Points on a hilly landscape, in no order, each with its height.
A ball rolls from a point to the lowest of its 3 nearest points, and stops where none of them is lower. Distance is the straight distance between rows; heights are no part of it.
Q_617: [134 126 163  99 161 107 143  84 132  86 159]  height 33.8
Q_657: [113 148 179  86 116  87 135  71 117 125 146]  height 18.9
Q_258: [100 109  77 158 116 131 109 207 128 136  60]  height 64.0
Q_578: [140 151 102 114 114 211  82  90 117 139 139]  height 28.7
Q_415: [137 114 119 149 124 110 145 156 133 129 130]  height 5.8
Q_314: [145 118 124 128 137 140 131 115 140 113 146]  height 14.0
Q_724: [117 120 173 136 128  35 179 122 107 137 152]  height 33.7
Q_719: [ 88  87 117 175 163 131 149 224 140 135  79]  height 34.8
Q_661: [106  88 137 181 163 129 170 210 150 136 110]  height 26.4
Q_166: [121 145 197  83 148  82 142  60 124  97 146]  height 25.2
Q_959: [138 127 102 135 110 141 118 152 141 139 114]  height 13.4
Q_893: [130 134 132 121  94  79 145 122 118 145 128]  height 19.0
Q_252: [136 116 106 153 120 121 129 174 140 136 105]  height 20.1
Q_706: [138  84 128 175 173 149 161 179 151 105 153]  height 6.4
Q_632: [100 105 107 164 139 111 140 209 130 135  77]  height 49.8
Q_98: [144  92 125 157 192 162 144 142 157  78 160]  height 22.6
Q_948: [137 133 118 115 105 126 122 114 129 142 137]  height 19.6
Q_278: [134 172 193  50 170 121 129  49 124 103 132]  height 35.0
Q_679: [150 102 102 156 158 170 127 147 155  92 140]  height 8.0
Q_378: [152 123  63 136 118 230  77 152 159 129 110]  height 36.2
Q_674: [133 137 115 102 131 176  97  86 132 116 139]  height 28.9
Q_153: [119 134 115 127  90  94 123 149 123 166 100]  height 16.0
Q_938: [120 184 128 112  76 148 102  83  76 172 130]  height 9.1
Q_882: [138 108 136 138 168 124 152 113 136  86 168]  height 49.9
Q_167: [116 144 148 116  84  52 143 125 107 172 118]  height 26.0
Q_257: [130 111 157 147 150  87 171 135 128 111 155]  height 23.0
Q_727: [118 180 161  84 124 155 103  48  83 131 133]  height 54.0
Q_405: [140 119  85 147 126 148 118 175 143 135 108]  height 15.1
Q_689: [121 153 116 114  74 148  99 114 103 172 116]  height 27.1
Q_569: [127 133 158 113 104  74 145  97 116 132 152]  height 14.4
Q_327: [135 135 165  80 188 119 137  72 138  80 146]  height 36.9
Q_501: [151 116 131 110 208 167 122  93 152  63 157]  height 38.1
Q_41: [126 145 121 115  79 124 105 108 113 163 123]  height 23.6
Q_923: [122 154 157  79 138 134 115  57 123 113 142]  height 34.9
Q_742: [144 114 105 146 131 143 127 147 141 118 131]  height 11.9
Q_797: [133  87 152 168 168 117 173 161 140 116 150]  height 34.1
Q_992: [133 144 144  78 159 165 110  68 132  99 138]  height 35.9
Q_29: [141 113 125 114 166 151 128  92 149  80 152]  height 39.6
Q_5: [116 150 159 107  86  78 125  84 105 158 136]  height 9.3
Q_943: [118 107 182 154 146  47 182 146 116 137 150]  height 39.0
Q_264: [128 126 141 112 110 114 130 103 126 127 140]  height 15.9
Q_911: [134  96 132 143 193 149 149 121 146  75 166]  height 37.0
Q_598: [104 146 108 124  84  80 103 163 117 178  69]  height 21.3
Q_302: [114 160 136 109  65  69 124 120  96 182 103]  height 22.5
Q_292: [119 110  94 157 125 130 128 198 137 132  88]  height 30.6
Q_50: [128 125 149 144 123  67 162 144 118 143 129]  height 24.3
Q_43: [124 177 126 112  94 173  95  85  89 155 137]  height 25.1
Q_438: [153 103 114 117 185 183 119  96 158  72 155]  height 35.5
Q_484: [138 102  84 163 143 170 126 191 156 111 108]  height 39.3
Q_760: [112 107 160 167 155  86 178 178 132 147 133]  height 45.3
Q_241: [125 107 123 162 142 107 160 189 127 135 115]  height 25.8
Q_137: [116 173 146 101  76 124 112  83  89 159 131]  height 20.2
Q_668: [123 168 150  89 123 167 100  59  95 127 140]  height 47.1
Q_919: [114 147 104 123  80 127 103 149 119 172  93]  height 6.3
Q_85: [134 156 100 126  86 178  94 116 122 153 121]  height 24.1
Q_798: [118 131 128 125  89  69 131 147 118 162 102]  height 21.6
Q_586: [123 145 174  80 150 103 130  57 126  96 149]  height 29.1
Q_429: [149 136  74 130 112 225  80 114 145 126 128]  height 8.8
Q_558: [122 118 168 133 139  67 168 113 119 112 159]  height 28.0
Q_775: [125 149 148 101  90 108 116  82 112 144 140]  height 9.2
Q_315: [141 104 117 155 148 131 146 153 143 114 142]  height 14.7
Q_404: [130 116 138 137 128  95 146 132 129 124 145]  height 14.6
Q_639: [116 174 134 112  64 126 105 102  86 188 121]  height 21.4
Q_504: [140 125 154  96 188 135 131  86 144  64 154]  height 37.6
Q_777: [129 134 135 107 118 133 118  87 127 124 142]  height 20.7
Q_409: [156  91 104 145 192 197 128 119 160  71 156]  height 32.4
Q_122: [115 130 175 120 110  31 166 118 106 142 142]  height 38.0
Q_491: [133 104 101 166 137 142 141 191 139 119 110]  height 37.3
Q_306: [120 115 158 147 138  70 170 147 117 129 148]  height 29.3
Q_441: [117 106 137 182 154 111 163 194 138 129 121]  height 33.3
Q_717: [117  77 142 181 174 147 169 209 160 128 129]  height 22.8
Q_37: [119 197 134  93 106 168 102  48  70 139 133]  height 41.4
Q_338: [151 103  79 122 148 216  95 113 161  95 141]  height 38.9
Q_215: [124 126  98 141 100 121 111 177 135 150  80]  height 36.8
Q_946: [142 123 101 130 118 157 108 127 145 120 135]  height 12.9
Q_842: [159 113  73 147 127 198 101 154 161 110 126]  height 21.5
Q_286: [141 123  86 129 108 182 101 137 143 128 117]  height 14.3
Q_361: [135 123  80 151 115 160  97 182 145 135  93]  height 19.3
Q_571: [ 94 126 101 143 104  95 112 181 124 154  67]  height 36.3
Q_245: [127 149 170  80 152 126 122  69 132 106 145]  height 31.5
Q_638: [133 130 113 150 119  98 130 162 131 143 108]  height 18.6
Q_494: [107 156 122 119  72 105 103 142 100 191  97]  height 13.5
Q_869: [138 137  87 128  96 157  95 148 134 152 103]  height 17.4

Call two points neighbours if one is among the 3 nearest of the other. Go from one point of each pair to the other, from neighbour to neighbour, staying as low as possible. Name the highest point that can't be avoided.
Q_679 and Q_706 => Q_315
Q_429 and Q_679 => Q_286
Q_775 and Q_938 => Q_137

Where does a ball stop that starts at each point below?
Q_689 => Q_938
Q_674 => Q_775
Q_842 => Q_742
Q_882 => Q_742
Q_257 => Q_415
Q_760 => Q_415
